A landscape with many valleys, sampled at points; each row gives a point and its height.
A ball rolls from a point to the lowest of its 2 nearest points, and stops where none of them is lower. Distance is the straight distance between rows; heights are no part of it.
Dapu (h 485): [ 68.8  12.7  21.9 -26.2 -41.2 -44.0   0.6 -17.9  -2.8 -41.8  14.6 -17.0
  10.6 -16.3 -34.4  33.4 -30.5  -3.7  -3.0 -39.1  19.2 -33.2  22.9 -10.3
   4.9  17.6  31.5  -8.8  -1.0]
vugik (h 471): [  1.0  24.6  -9.6 -16.1  17.6 -16.9 -18.9  18.8  40.6  30.2  -6.0   7.7
  18.3  36.6   6.3 -37.4 -25.3  22.6  -8.9   0.5  26.3   2.6  -0.9  -6.5
  38.1   8.2  13.7  19.0   7.7]
beza (h 636): [-26.1   0.6  22.2 -32.3 -73.5 -22.3  22.9  -6.2 -40.7  27.5  54.5  35.0
 -33.6  23.5 -25.3 -42.5   0.3 -18.7   2.6 -15.4 -11.1 -15.0   7.6 -10.4
 -15.7 -12.7   8.7  10.9  27.0]
zeza (h 389): [-27.4  25.1  -0.5 -28.1 -36.7  15.4   6.0   0.3 -14.8  10.0  16.2  58.6
 -34.0   1.7 -25.4  -4.3  39.8  -0.4 -17.9 -13.0 -35.3  48.0 -36.6   5.6
  20.2  -5.0 -16.7 -21.7 -30.9]
sig (h 692): [ 53.4   2.2  36.0 -20.6 -47.9 -81.2  10.0 -20.9  -7.5  -6.4   4.3  18.7
  19.7  36.3 -15.3  -7.7 -44.8   8.4 -16.8  -7.9  49.3  19.8  15.1  -8.3
   1.8 -11.8  20.9   8.1  27.4]
kenu (h 311): [ 40.1  -9.6  -2.8  10.8  19.5  -7.3 -40.7 -33.1 -27.4   2.2 -14.0 -27.3
 -22.9 -11.5  20.1 -24.9  21.0  32.8  -3.6  15.3 -25.9 -36.6   9.3  -2.8
  -4.4  -7.1  -4.1   9.1 -10.9]
Tifan (h 286): [ 10.4  21.3   6.9   6.1  -0.8  17.5 -12.1  16.3  17.7  20.6  54.9  22.9
   9.5 -43.2 -21.5  -4.5  30.1 -26.7  -7.4 -14.8 -27.5  -9.3 -19.3 -17.0
   3.2  63.0   4.3   7.9 -49.5]
noru (h 143): [-14.4 -21.1 -11.5 -15.3   3.0 -11.7 -21.3 -11.0 -21.6  23.0 -21.1   1.7
 -43.9  38.6  29.6 -43.8 -16.4  38.7 -16.6   7.1 -11.2  40.6  10.2  19.1
  26.0 -41.7   4.8  12.6  20.9]
Tebu (h 582): [  0.7  -3.2 -27.1  30.3 -40.0  -8.0   2.4   7.3  13.1   9.5 -11.2 -12.0
  -7.1 -19.8  53.0  -1.3   0.7  50.9 -19.4  66.5 -16.2  23.3  -3.7 -44.0
  -5.1 -26.9   8.5  -4.6  46.8]
pud (h 183): [-22.8  22.9  34.3  -5.9   7.9  23.9  -9.6   8.3 -57.4  17.1  12.8  15.4
 -58.8  -6.9 -24.2  10.3  29.3  -5.8   4.2  25.6 -44.0 -39.6  -5.9  10.5
 -19.6  12.8 -63.5  -4.9  -3.1]
gutu (h 291): [-22.5  22.7  -0.2 -29.3 -10.6  12.6  14.1  26.0  19.2 -37.0 -46.3 -33.7
  -7.8  21.0   5.3  18.4 -27.6  28.9  24.8  33.4 -24.2  22.3  -1.2 -11.0
  37.5   1.2 -12.7 -28.1  28.3]
Mukug (h 459): [ -7.9  12.9   8.3  -4.5 -39.8  -7.4  18.7  -1.9   0.6 -16.1 -21.5  50.3
 -10.7  29.2 -57.1 -22.0 -31.1 -48.5 -17.1 -45.4  33.4  -6.7  22.5  29.2
 -33.7  21.5 -20.3  51.0  -6.6]
Rupep (h 390): [-16.8  62.7 -27.1   7.8  22.8 -21.9 -41.3  20.3  59.5  25.3 -28.0  13.1
  29.2  11.7  12.1  -7.8  -6.8 -11.9 -36.5   1.9  36.8   0.2  10.5 -11.1
  25.6 -11.4  32.3 -10.3   0.0]
teraz (h 305): [ 16.7 -31.0  19.3 -19.8  58.0 -10.5 -33.9  18.3 -12.0  13.2  21.1 -10.6
  22.7  41.0  -9.6 -10.2   9.6  -0.6  12.4 -17.3  19.9  15.7 -11.1  33.4
  27.8  23.8 -16.4  15.6 -37.3]
vul (h 479): [ 31.7 -56.9 -24.1  35.8  65.5  -0.1  -8.3 -30.3 -21.2  -7.0 -16.3 -27.6
  28.6   4.0  23.3  -2.5  25.1  17.6  16.8 -29.3  14.3  21.7  -5.5  40.0
  -5.5 -33.8  -0.5  14.4 -35.2]
zanup (h 355): [ 10.3 -36.2 -12.9  11.0  44.0  14.8 -36.6 -17.3 -15.3  13.0  17.4 -39.8
  11.5 -39.3  46.0 -12.5  35.1  24.5  17.5   4.0 -31.1 -13.9 -14.3  12.2
  -3.7  19.1  12.1   6.5 -33.7]
Vene (h 555): [-15.4 -17.5  31.8 -26.7 -18.1  -8.8  38.2   8.7 -51.0  25.1  54.9  -0.8
  18.3 -24.4   4.3  10.6  39.3 -15.8  39.7  17.4  -9.4  39.3 -26.4 -24.1
 -14.2 -18.7  14.4 -21.4   6.7]
bago (h 547): [ -7.1  40.7 -11.6 -58.4  16.8  -5.9   2.4  21.6  -9.4  42.8  15.5   6.5
  -0.5  80.2   6.2 -52.1  -3.5  17.9   8.0   1.2  17.6 -13.0   1.4 -11.5
  48.5  -7.0 -10.5  21.0  29.7]
rusaz (h 751): [ -1.9  44.9  28.0   1.8 -61.0 -51.9  -0.7   3.0  23.6 -46.3 -22.4  -3.3
 -19.9   6.6 -26.6  39.6 -38.1  -9.4 -19.4   9.3  19.6  -7.1  21.8 -23.1
  -2.3 -27.9   0.6 -27.2  38.4]
tamez (h 644): [ 64.4  -5.3  27.4  43.0 -33.4 -48.9  -6.8 -20.6   2.8  15.6  -6.7  21.1
  11.3  20.7   0.7  -6.3 -16.7 -14.8 -27.9 -20.9  62.1   1.9  24.9   9.0
 -31.8 -13.9  14.0  35.5  15.8]
Ruzi (h 379): [-17.3  14.2 -16.3 -12.3  44.0   1.6 -18.7  27.8  45.9  46.7  21.5  18.4
  37.0  11.9   8.2  -4.6  14.5  -2.3  11.3   3.1  11.5   0.2 -27.2 -10.8
  42.9  38.3  15.4   2.7  -8.5]
Bov (h 238): [-23.0 -22.3  12.7   0.0 -24.8   6.4 -34.7  21.3  36.0  34.0  74.3  20.2
 -12.1 -40.0 -30.5  10.9 -15.0 -33.6  -1.0 -15.7 -11.4  21.5  -9.8  24.1
   0.0  60.4 -11.2   7.9 -46.4]
tebe (h 460): [ 37.2  50.5  16.7 -44.0 -62.6 -23.3   1.2  -0.5  -2.1 -43.6  11.2 -31.6
   2.6 -20.6  -7.4  46.2 -28.4  11.0  -3.9  -9.9 -15.5 -13.9  16.3 -39.7
   6.5  13.9  22.6 -47.2  -3.3]
Bot (h 723): [  4.3 -44.8  -2.5  47.6  33.1   1.0  -1.9  -4.6  23.4 -22.3 -31.2  -2.3
 -20.8   7.3 -10.8  16.8   5.1   7.5 -20.0  16.7  -1.5  31.2 -24.3  26.5
   7.9  -8.9 -39.7  17.0 -26.7]
takep (h 220): [ 13.7  12.1 -47.7 -18.3  -5.4  21.5  29.1  15.6  55.8 -81.5 -50.5 -28.4
   9.2  11.0   9.9   9.7 -25.7  37.4  46.7  11.5 -14.4  -7.6 -10.8 -19.2
  21.7   8.9  10.6 -26.9  12.2]
zipiz (h 651): [ 18.3 -25.8 -34.3  55.5  42.6  14.1 -44.3 -26.1  32.5 -34.3 -40.8 -50.3
  20.9 -15.3  37.8  48.0 -25.1   3.2 -22.2 -53.7  -0.8   6.4  15.0  44.0
  18.5 -12.5  -9.1  -2.5 -67.5]
Pivu (h 424): [ -6.5  19.5  12.0 -18.6 -62.6  -1.3  24.6  22.7  29.5 -34.2  17.1   4.0
  10.1 -49.3 -25.4  47.7 -35.7  -5.5  -5.6 -13.8  -0.2  -4.4  24.1 -27.2
   8.8  40.4  27.0 -45.8   4.6]
Binul (h 425): [ 14.7 -23.6  -4.0   0.6  35.0  21.6  19.4  -1.6   1.8 -19.8  11.2   1.5
 -30.5 -14.4 -21.1 -26.5   1.8  -9.0  19.1   4.2 -36.4 -38.0   3.1  13.8
 -16.8  48.4 -38.2  27.7 -14.0]
zir (h 117): [-15.8 -10.0  15.5 -24.3 -25.8 -14.8 -41.2  17.4  -3.5  41.6  47.7  -2.6
 -55.6 -12.0  -4.7 -10.4  -8.0  24.0 -13.6  -7.0 -40.4  30.9   6.4  14.6
  34.5  14.2   7.7   7.7 -52.5]
Zub (h 661): [ -9.8 -48.5  -3.0 -11.4  28.4   8.1  28.6  20.4  24.7 -10.4 -10.0 -19.2
  64.1   3.0  -5.2  52.5  -7.0 -12.0  24.1   2.4  32.8  55.6 -20.4  27.5
  18.4  12.4   0.4 -16.5 -29.5]
finaf (h 52): [-27.5 -35.1  -2.2 -29.5 -16.4 -12.3 -64.1  11.1  -7.0  33.4  10.3 -23.0
 -28.7   3.9  23.0 -33.3 -25.1  54.0  -6.0   3.2 -32.5  40.3  12.2   6.1
  44.1  -9.2  15.4  -0.3 -15.6]
nuzo (h 765): [-35.0 -42.6 -21.6  36.4 -11.0   2.7   3.1   2.4  36.6  33.2  35.1  23.0
  21.0 -28.1  11.8 -38.9  15.6 -14.8  -8.3 -20.9 -10.9  22.9  -7.6  14.5
 -31.0  -2.1  37.9  31.0 -29.0]
tida (h 366): [-28.2   6.7  12.1 -20.0 -28.5  -3.5 -13.9  28.7  46.9 -21.9   1.7 -20.3
 -11.8 -25.9  -5.8  28.4 -35.1  13.5   6.2  21.9  -2.0   7.0  11.2 -16.2
  30.4  19.1   8.1 -31.6   0.2]
palo (h 213): [-55.4  12.2 -25.6 -20.6  39.0  32.0 -13.1   9.9  37.1  22.2  -8.1 -13.5
  15.6  20.1  29.2 -19.3 -18.5  -4.5  41.7  -1.8   0.7 -24.9  28.4  -5.7
  15.8  -7.5  15.0  -8.0  24.6]
dazi (h 574): [-34.6 -12.8  15.0   6.7 -10.6  12.8  27.4  -7.7  -8.5  -3.4 -12.0  39.6
   1.7  35.5 -45.6  10.1  -5.7 -61.2  -7.7 -35.6  47.3  43.3  11.8  58.0
 -28.2 -34.7 -11.2   2.8   6.1]
neb (h 837): [-36.7  17.6  16.3   8.3  19.3  33.8  16.1 -18.6 -61.6  15.7  -8.9  -3.6
 -18.7  19.0  19.2 -21.8  23.0 -24.6  17.0 -17.0 -19.6 -48.0  20.4  11.2
 -38.5 -28.5   5.3 -10.1  37.9]
sug (h 865): [ 52.4 -89.7  19.6 -13.1 -36.1 -22.3  23.9 -27.9 -11.1 -35.3  -7.2 -32.4
  43.8  10.3 -16.3  22.8 -22.3  18.8  37.0 -17.0  13.9  43.0   5.9   4.6
  -2.5 -13.3  -0.2   0.6  -0.7]
pulu (h 388): [ 13.4  37.5 -16.8  31.8  18.1  -0.4 -39.2 -29.3 -18.2  -1.0  -4.3  27.1
  -2.7  -6.6 -23.7  -3.0  10.6 -50.2 -40.1 -43.3  26.8 -39.4  39.3  45.2
 -48.6   2.0  -4.5  33.1 -35.4]
Nudu (h 551): [-38.4 -87.1   9.5   7.8  24.0  17.3  33.3  28.6  24.3   3.9   8.9 -27.4
  30.6 -18.5 -13.1  14.8  10.2 -13.0  32.1  10.2  -5.1  28.8 -12.8  19.6
   5.6  27.3  -7.9  22.4 -13.2]
basef (h 721): [ 29.3  -1.2  33.2   2.1 -80.3 -58.1 -14.0 -35.9  15.0 -24.1  -8.7   0.4
 -12.3  12.2  -3.8  12.4 -51.3  10.8 -20.7   3.5  18.3   0.7  35.0 -11.6
  -1.7 -28.7  16.6  18.0  41.7]
Vipo (h 423): [ 39.0  29.1  -6.7  13.9 -24.9  -0.8   0.9  -6.0   5.5 -14.3   6.7  44.3
   2.0 -17.5 -63.9   3.3   0.8 -49.4 -19.4 -39.8  30.6 -25.7  16.1  20.6
 -57.5  37.5   8.7  31.0 -20.8]
vopa (h 124): [-24.6  54.0  13.8  12.2  -1.1  11.4  -8.1  18.8 -26.2   5.1 -10.3  -2.8
 -57.5   3.0  12.2  21.0  14.0   7.4 -20.1  59.4 -22.4  -8.8   0.6 -37.1
  -6.2 -10.8 -41.6  -6.2  42.7]
ralog (h 830): [  4.2  -5.8  18.0 -59.7 -40.4 -22.9  20.9 -14.9  12.1 -41.7  -6.8 -43.4
   3.1  23.1  -1.3  -9.1 -55.1  21.3  40.9   0.1   0.9 -15.0  14.4 -27.6
  37.3  17.9  15.7  -1.1  45.0]
mero (h 426): [ -1.5  21.2   0.3 -18.7 -39.1 -15.9  20.4  -8.5 -15.4   4.5  14.6  56.6
 -22.7  31.6 -41.4 -23.7   9.5 -21.7 -32.7 -14.1  15.8  30.6 -19.0  21.1
 -14.6  -1.9 -12.3  35.2   2.3]
fega (h 342): [-13.6  20.0  -4.0  18.8 -38.8  -0.7 -22.7 -15.5 -10.5  -6.6 -13.1  14.7
 -39.5 -22.3  20.9  -3.2  -3.3  23.5 -36.0  13.2 -55.7  -7.3  14.4  -3.2
  -1.3   7.5 -19.8 -21.5 -17.9]
zevet (h 587): [-17.0 -15.4  21.0   0.8  -9.5   3.6  -2.0  -2.2  -3.0  -3.5  -8.8   2.0
 -18.0   3.0 -14.6   5.9 -27.2 -20.1   8.4 -15.5  22.1 -18.7  27.6  14.3
  -2.0  -7.9  -5.0  -3.2  16.5]
faz (h 701): [ -0.7 -26.9 -29.2   6.2  -3.4   1.1  57.4 -14.0  14.7 -12.6 -12.9  -0.1
  27.2  30.8  22.7 -38.0  -7.7  20.3  21.2  17.0   9.0  -3.9 -13.6 -22.4
   6.2 -24.8  17.3  10.1  34.9]
Nubo (h 778): [ -0.9  46.6  13.2  -5.4 -47.9 -26.1  45.3 -21.9 -25.2 -46.5  -7.3   0.6
 -10.1  12.6 -35.4  15.3 -16.3 -12.7 -13.8   7.9   9.0 -25.3  13.6 -25.0
 -22.8 -21.0 -10.6   7.2  50.5]
Vavo (h 659): [-50.8 -30.2  13.9  44.5  11.6   9.7 -11.6   4.9  20.8  -1.5 -17.4   5.2
 -31.5  18.4 -20.2  11.3 -23.3 -19.7 -10.2   6.2  20.1  24.7   0.9  32.5
   6.0 -10.6 -31.5   3.4   7.6]
did (h 452): [ 16.8  26.4  26.3  42.4   3.2 -12.5 -13.8 -13.1  10.9   8.6 -16.3 -16.5
   7.8  -1.5  -8.1   2.9 -19.9 -36.0  -6.2  11.3  46.0 -62.3  40.0 -19.5
 -30.2 -13.0   7.6  34.4  39.4]
gebu (h 64): [-25.8  12.3 -34.1 -31.2  24.5  16.8  29.4  -4.5  27.3 -31.0 -36.1  -5.0
  40.9  25.8  10.5   1.5 -28.4  -8.2  24.2 -23.2  24.9 -20.5  14.4  -9.4
  27.4  -7.8  26.6 -16.1  11.6]
Sape (h 637): [  7.6  -0.2 -24.6  10.5 -28.1 -17.3  40.4  -0.1  28.8 -18.7 -38.9  18.4
  -2.9  18.7  28.8 -23.3  -7.8  34.5  -3.9  47.0  -1.4  29.2 -19.8 -35.3
   6.3 -35.2   9.2  -5.2  68.6]
ser (h 347): [ 25.7  23.8   5.1   4.2  -1.9   4.3  27.0 -18.0  17.7 -11.3 -14.3  -0.6
  38.1  -6.2  12.9   1.8  -5.8 -23.5  16.7  -7.4  30.8 -47.2  10.5 -34.5
 -32.0 -16.4  46.2   2.2  37.4]
Vimo (h 442): [ 24.8  27.1  25.6   9.3  32.3  -3.4 -26.6  22.3 -17.9  32.6   5.1 -29.6
  20.3 -24.6  16.9  47.4  48.4   4.6   8.0  26.9   4.2  -0.1 -16.9 -25.2
   9.7   9.8   4.7 -49.4 -12.2]
Ket (h 322): [-13.3  37.4   7.1   3.9  40.3  21.7 -52.9   1.0  -9.6  48.9  56.3  30.2
  15.2 -35.4   5.7 -21.2  29.4 -14.5  12.6 -26.9 -28.9 -56.9  -6.2 -13.9
 -12.0  63.3  -1.3   3.9 -42.9]
kabes (h 174): [-25.0 -37.9  28.6 -15.9 -18.9  -1.1  -7.6  13.0 -18.9  43.3  71.1   3.7
  -7.9 -39.8 -10.9  -4.8  10.8 -11.8   9.4  -4.4 -19.8  35.6   0.4  21.7
  10.1  17.2   8.4   7.0 -26.2]
bazit (h 605): [-15.3   6.6  53.4 -43.2 -60.5 -23.1  41.8  13.2 -39.0  24.3  65.2  -2.9
  -8.1   9.8 -10.5 -15.4  10.7  -1.7  20.9  13.3 -13.9  -0.3 -11.5 -38.3
   5.7 -18.7  10.8 -14.2  29.2]
Goneb (h 221): [ 18.5  16.0 -19.0 -11.4  32.8  11.4  58.7 -12.3  14.5 -43.6 -28.2 -10.8
  60.4   3.5 -15.2  10.2  -2.2 -22.3  18.2  -2.1  34.8 -40.2  10.8 -23.8
  -6.6  10.8   9.1 -17.9  24.4]
Zubib (h 758): [ 44.4 -13.7  -1.2  66.4  48.7   1.0 -10.9 -10.8  -9.8 -27.3 -37.2 -32.5
 -37.9 -18.1 -12.4   2.4  13.7  16.8 -19.5  35.1 -24.7  -9.2  -2.5  20.8
 -14.7  10.5 -59.2  28.8 -25.6]
pefa (h 476): [  4.9  33.9 -13.9 -15.1 -25.6  26.4  -0.9  27.0  37.1  18.0  11.9   1.5
  23.6 -32.6  27.3  14.1   8.6  33.7  -3.3  13.2 -36.6   8.2 -27.7 -40.6
  13.3  22.0   8.4 -27.0 -17.5]
puse (h 653): [ -9.6 -49.0  -3.2   7.8   8.4  19.7  -7.6 -16.4   6.5 -24.4   6.8  29.1
  19.3  24.5 -20.4  15.8  -6.6 -63.5  -8.2 -69.9  34.3  33.8  10.0  50.9
 -15.3 -12.5   4.3  24.2 -37.0]
vora (h 581): [-22.8  55.2  11.6 -34.0   9.0 -19.6 -22.1   2.6 -44.1  43.1  32.3  -7.5
 -18.1  32.5  30.3 -30.4   7.5  17.1  -6.7   2.4   8.0 -12.3  -5.5  -6.6
  16.4 -21.8  -4.5  -6.3  32.9]
fiduk (h 824): [ 25.6 -64.8  12.1  32.9 -26.4 -14.7  50.1  -6.7  12.3 -52.1 -15.7 -11.6
  34.7  -1.0 -16.2  33.7  -7.0  -4.6  18.8  25.0  20.8  55.3 -15.3  12.9
 -15.9 -23.4  -7.6  -3.0  17.7]
seko (h 573): [ 25.4   1.9  20.2  50.4   1.4 -22.3 -20.4 -12.5 -13.6  19.7 -10.9   7.7
  15.4 -21.0  -1.3  17.7   9.0 -36.0 -24.9 -11.2  51.7  15.7  -1.4   6.7
 -30.9 -23.8  -2.6  10.2  16.1]
gat (h 222): [-27.2   1.3  -7.6   1.5  27.9  -3.1 -28.7   5.9 -38.8  32.1 -25.0  11.8
 -42.3  38.7  18.7   3.5  14.3   5.2 -35.6   8.4  14.7  28.3  13.3  14.9
   6.2 -50.4   5.5 -12.4  38.3]
nizat (h 149): [ 28.0  16.3 -45.5  -9.0   2.6   8.1  25.6  -3.6  44.1 -52.0 -42.9 -13.6
  50.0 -26.6  18.4  21.3  -3.0  26.6  21.8  12.2 -14.3  -2.3 -24.2 -40.0
   9.0  23.4  23.4 -59.6 -12.6]
fitom (h 292): [ 19.3   9.7 -20.1  -7.2  62.7   8.6 -43.2  23.8  -3.6  47.1   7.9 -16.2
  46.2  18.3  19.3  -5.3  51.2  32.4   8.6  25.6   2.9  10.4 -30.8 -12.3
  27.5  35.7  14.4  -0.4 -31.2]
busa (h 719): [-36.5 -10.2 -34.6  12.5 -37.0   4.0  -3.0  -4.3  30.5  59.6  34.0  42.7
  11.4  -6.4  29.7 -60.5  -0.8 -15.4 -27.8 -14.6   5.8  10.3  10.4   6.2
 -18.5 -37.2  59.4  29.0  16.5]
rer (h 461): [ -8.7  22.6   5.1  28.0  52.5   2.0 -57.9   7.2 -10.8  33.6 -29.4   5.9
  24.0   9.2   2.8  34.2   9.0 -40.1 -33.4 -14.7  56.2  12.2  13.3  36.7
 -32.3 -25.2  -0.1  -4.6 -11.6]
Dobeg (h 756): [-17.6 -53.3 -14.2   1.8 -21.5  -3.1  40.7  22.2  45.4 -30.5 -19.5  12.6
  38.3  -7.1 -10.9  27.9 -20.5  -1.1   4.8  16.6  15.4  71.0 -21.6   7.6
  24.8 -19.6  -5.7 -11.9  -4.3]
nez (h 367): [ -4.4  40.8   9.4   2.4  25.6 -11.0 -32.1  29.9  -9.5  15.0 -26.6   1.2
  -4.2 -10.8   7.0  78.2  -7.3  24.0 -24.5  26.3   3.3  24.5 -14.4 -25.6
  15.3  -3.6  -5.9 -50.0  11.3]
devor (h 281): [  1.6  32.4 -29.6  12.5  20.3  -5.4 -30.3  13.6  44.4   0.1 -35.5  -4.7
  21.8  -3.7  22.2  51.6  -9.0  27.4 -21.2  13.7  15.6  29.0  -3.1 -11.8
  32.8  -9.3  20.7 -22.9 -10.3]
reg (h 204): [  8.6 -34.1   5.2 -12.2  52.4   0.2 -26.1  23.9 -29.9  52.4  41.8  -7.4
  22.3 -12.5  -2.4   1.4  44.4   1.7  41.0   9.5  -2.5  27.0 -33.3  14.7
  20.8  37.6 -11.3  -1.7 -38.4]
bobob (h 862): [-50.7   3.8  24.3 -17.3  30.2   5.3 -23.9 -11.9 -62.6  16.6  -2.1 -41.4
 -35.1  -8.4  33.2  11.5  10.4   6.8  13.2  -3.9 -20.9 -31.7  33.2   2.1
 -25.4 -37.0  10.6 -43.4  37.6]
Sona (h 263): [ 52.0  26.9 -25.6   0.0  -6.5  36.9  28.4   7.7   4.9  -8.9 -21.9  -7.6
 -10.4 -11.0  18.5 -23.6  37.8  39.3  29.0  26.9 -33.6 -29.8 -39.8 -32.4
  13.0  18.4 -15.7  11.0 -13.9]
veri (h 365): [-29.9   6.1 -18.3   3.3 -41.4  13.6   2.7 -11.7 -23.1  -6.0   5.6  46.4
 -76.0 -14.4  -6.1 -14.4  19.4   2.0 -39.8  -9.9 -44.0  15.4  -0.5   5.8
 -24.6 -18.1 -27.2 -10.4  -2.6]
devu (h 306): [ 23.7  29.5 -11.2  -3.1 -14.5  12.3   8.7   7.6   8.4 -28.6 -15.0   7.6
 -29.3  -6.0   3.3 -18.1 -16.5  38.4 -13.1  11.4 -38.8 -28.0 -16.2  -6.5
   2.7   0.9 -17.1   7.9   3.3]
Manok (h 711): [ -9.4 -62.7 -12.5  33.9  27.9  -2.1  -6.4 -16.8  11.4  13.6  37.9  24.8
   0.5 -10.4  -7.8 -17.1  14.7 -26.6 -26.0 -53.7  12.9  33.8  -7.8  49.3
 -32.3 -16.0   8.4  52.7 -49.8]
Mopin (h 159): [-31.1  27.2  -0.2  53.0  12.7  28.9  -5.9   6.5 -31.4   0.6 -17.6  13.3
 -78.3 -18.0 -24.9   6.5  24.1  -7.9 -19.6  49.5 -31.6 -19.3  11.2   0.4
 -24.6  -1.7 -75.9  13.6   8.3]
Gako (h 500): [ 13.7   4.9  11.4 -17.2  19.6  -2.7   6.4   6.7 -38.3   9.6  17.6  -0.7
  22.2 -23.3  -3.1  16.3  39.0   9.4   0.2   1.1  -5.1  23.8 -15.2 -11.9
  -9.5 -12.0  17.6 -28.7 -13.3]
sadu (h 470): [-13.1 -50.6  19.2  19.1  34.9  13.9  49.0  17.6  20.4 -19.3  13.2 -23.3
 -14.4 -39.6 -29.6  12.9  11.1 -22.3  26.0  25.2 -12.4 -14.2 -23.1  15.6
 -15.9  33.4 -36.7   7.7 -37.0]
bini (h 396): [  8.5 -37.1 -17.5  -1.3  14.7  15.7 -16.0 -14.6   4.3 -30.9   2.3 -18.1
 -15.3 -30.1   2.3  -3.4  -1.3  11.5  13.7 -21.2 -45.4 -14.7  -1.1  21.5
 -10.5  38.9   1.4  -0.8 -65.5]
naliv (h 482): [-33.4  22.2   4.4   1.6  -3.7  11.7  34.2  11.8 -10.5   3.7 -23.4  55.5
 -19.3  29.1 -34.5  -6.6   1.7 -42.2 -21.3  19.1  27.4  16.2 -13.3  24.6
  -5.9 -18.1 -33.8  15.3  29.7]
rara (h 804): [ 17.0  17.7   2.2 -26.8 -38.3 -24.0  42.6 -11.5   1.8 -47.8 -27.4  -6.1
  -6.1  54.4  -3.4 -15.8 -36.5  12.1   1.9   3.9   7.7  -6.6   2.1  -2.2
  13.2 -10.3 -20.9   7.1  43.3]
gel (h 665): [-32.8  12.0 -10.3  -4.4 -58.7  11.6  39.3  -0.1  15.0  27.1  35.5  58.5
 -26.2  12.0   8.2 -61.0  -0.3 -28.7  -8.1 -14.1   0.6 -18.7   0.3 -15.7
 -23.5  -3.9  33.3  31.3  30.1]
lepo (h 812): [-26.8 -13.9 -33.5  -2.9  47.5  48.2   5.1 -33.0 -46.9 -20.4 -16.2 -15.6
  -8.0 -12.7  32.8 -24.5  17.3 -11.6  25.3 -25.6 -39.8 -69.4  31.3  24.4
 -23.3  -1.2   8.6 -20.3   4.6]
sesu (h 788): [ -0.2 -18.0 -30.2 -27.5  29.7  35.1  44.6 -41.7 -31.7 -12.1  -2.0 -15.4
  16.8  27.3  14.0 -40.4  10.5  -0.2  45.6 -29.0 -15.9 -66.5  10.8   1.0
 -16.7  -1.5  20.5   2.8  17.6]
Mef (h 336): [-46.5  27.9   6.9   1.4  46.5  -4.8 -41.1  19.5 -21.8  41.5 -21.7  20.9
   4.4  20.0  -8.8  24.5   2.8  -8.8 -21.6   6.7  50.6  23.0   3.5   8.1
   3.7 -19.6 -24.6 -24.0  17.7]
duzuv (h 575): [ 26.1 -69.1 -10.4  55.0  29.8   8.5 -10.4 -37.6  26.5 -27.5 -22.5 -54.6
  50.5 -15.7  26.7  35.8 -12.6  -2.5  10.2 -26.5  16.2  23.9   3.1  30.8
  15.7 -26.0  21.1  10.0 -40.5]
muni (h 393): [ 50.5 -43.2 -15.6   6.4  59.0  -1.0 -19.0 -19.1  -2.9 -32.0 -23.9   0.4
  36.0  34.5 -16.8  -2.9   4.5   2.2  -4.6 -37.5  18.0  21.2  -7.8  36.4
  27.2  12.1 -20.5  25.2 -52.0]
Fuso (h 854): [ 34.5 -51.4  13.2 -42.6 -34.2 -20.2  -3.2  -3.9  -4.9 -32.2 -12.9 -43.6
  20.5  -8.3   9.0  12.5 -34.9  24.6  29.0  -3.3  -7.9   7.3   2.5  -4.5
  11.4   8.9  15.5 -23.5   4.8]
kino (h 757): [ 17.3 -14.4  -9.5 -15.8  18.4  29.4  71.1 -21.2  12.7 -36.2 -25.4 -20.1
  -2.9  22.7  14.3 -33.1 -19.9  10.5  45.0   2.5  -4.6 -50.5  -3.9 -16.0
  -4.2   9.4   4.7  21.9  25.7]
seso (h 225): [ -0.6   9.4  37.6  13.0  25.4  17.2   3.0  18.6 -50.1  51.9  35.6   2.9
 -44.4  -1.1   3.2 -25.3  36.5 -10.6   0.3  31.4  -7.8 -23.6 -11.5 -11.4
 -15.7  -9.4 -24.2  15.5   5.6]
kopap (h 429): [-13.6  40.8  -2.5 -27.5 -35.7  17.1  17.6  29.1  22.2  16.5  35.9  39.9
   6.7 -10.4 -10.1  -0.8  27.6 -12.2 -10.6   3.1 -11.6  14.9 -26.8 -31.9
  13.1   1.8   0.9 -18.7  -5.9]
Tusog (h 356): [ 15.6  48.7  -2.1  20.1  38.0  11.9 -47.8 -15.7 -31.4   9.3  21.1  16.2
   0.9 -31.4 -13.0  -2.0  21.3 -17.9 -29.7 -36.8 -19.5 -49.1  10.3  29.5
 -21.8  41.7 -12.5   6.5 -40.2]
dele (h 275): [  6.7  -9.3   7.7  28.8   7.4  10.9 -16.4  -4.1 -40.0  29.9  16.6 -34.7
 -39.2 -31.3  31.9  -8.8  31.5  20.0   5.9  43.1 -27.8 -33.4   7.0 -34.4
 -33.3  -4.7  -4.5   3.3  32.3]
nidof (h 525): [ -5.8  -9.0 -13.3  -4.2 -23.9   4.7 -24.8  19.2   1.8  21.5   8.5 -34.2
   1.3 -53.3  42.6  10.8  19.9  58.9  -4.2  49.6 -44.9  22.7 -18.4 -25.9
  11.3  -5.3  15.3 -22.1  -5.1]
voka (h 530): [ -7.8  43.6  28.3 -13.1   2.8 -14.6  -8.9   1.4  -8.3  13.3   6.0 -15.2
 -12.1  17.6  -1.8 -22.3  -5.1 -14.9   6.0   1.6  18.5 -46.1  31.1 -11.8
  11.7 -11.8  -1.5   4.9  45.5]
posu (h 214): [ 66.5  25.1 -42.4   0.3   9.8  15.2  34.1  10.3  34.3 -42.9 -34.4   2.9
  32.1  -1.9   6.0   7.0  -0.6  41.1   1.8  20.2 -19.5  -7.3 -42.4 -32.2
  16.8  43.6  -5.6  -3.6 -40.3]

For each start below, name the point where the ball stops.
rara -> finaf
sesu -> nizat
Zubib -> vopa
Mukug -> finaf
busa -> devor
Dobeg -> vopa
kopap -> nizat

Call two points neighbours if one is among the 2 nearest of the other. Go from one point of each pair to the other, from neighbour to neighbour, staying as low as possible. Name the highest point that can't be avoided.
mero and vopa -> nuzo
vopa and gebu -> Zubib
devor and reg -> vugik
mero and finaf -> Mukug
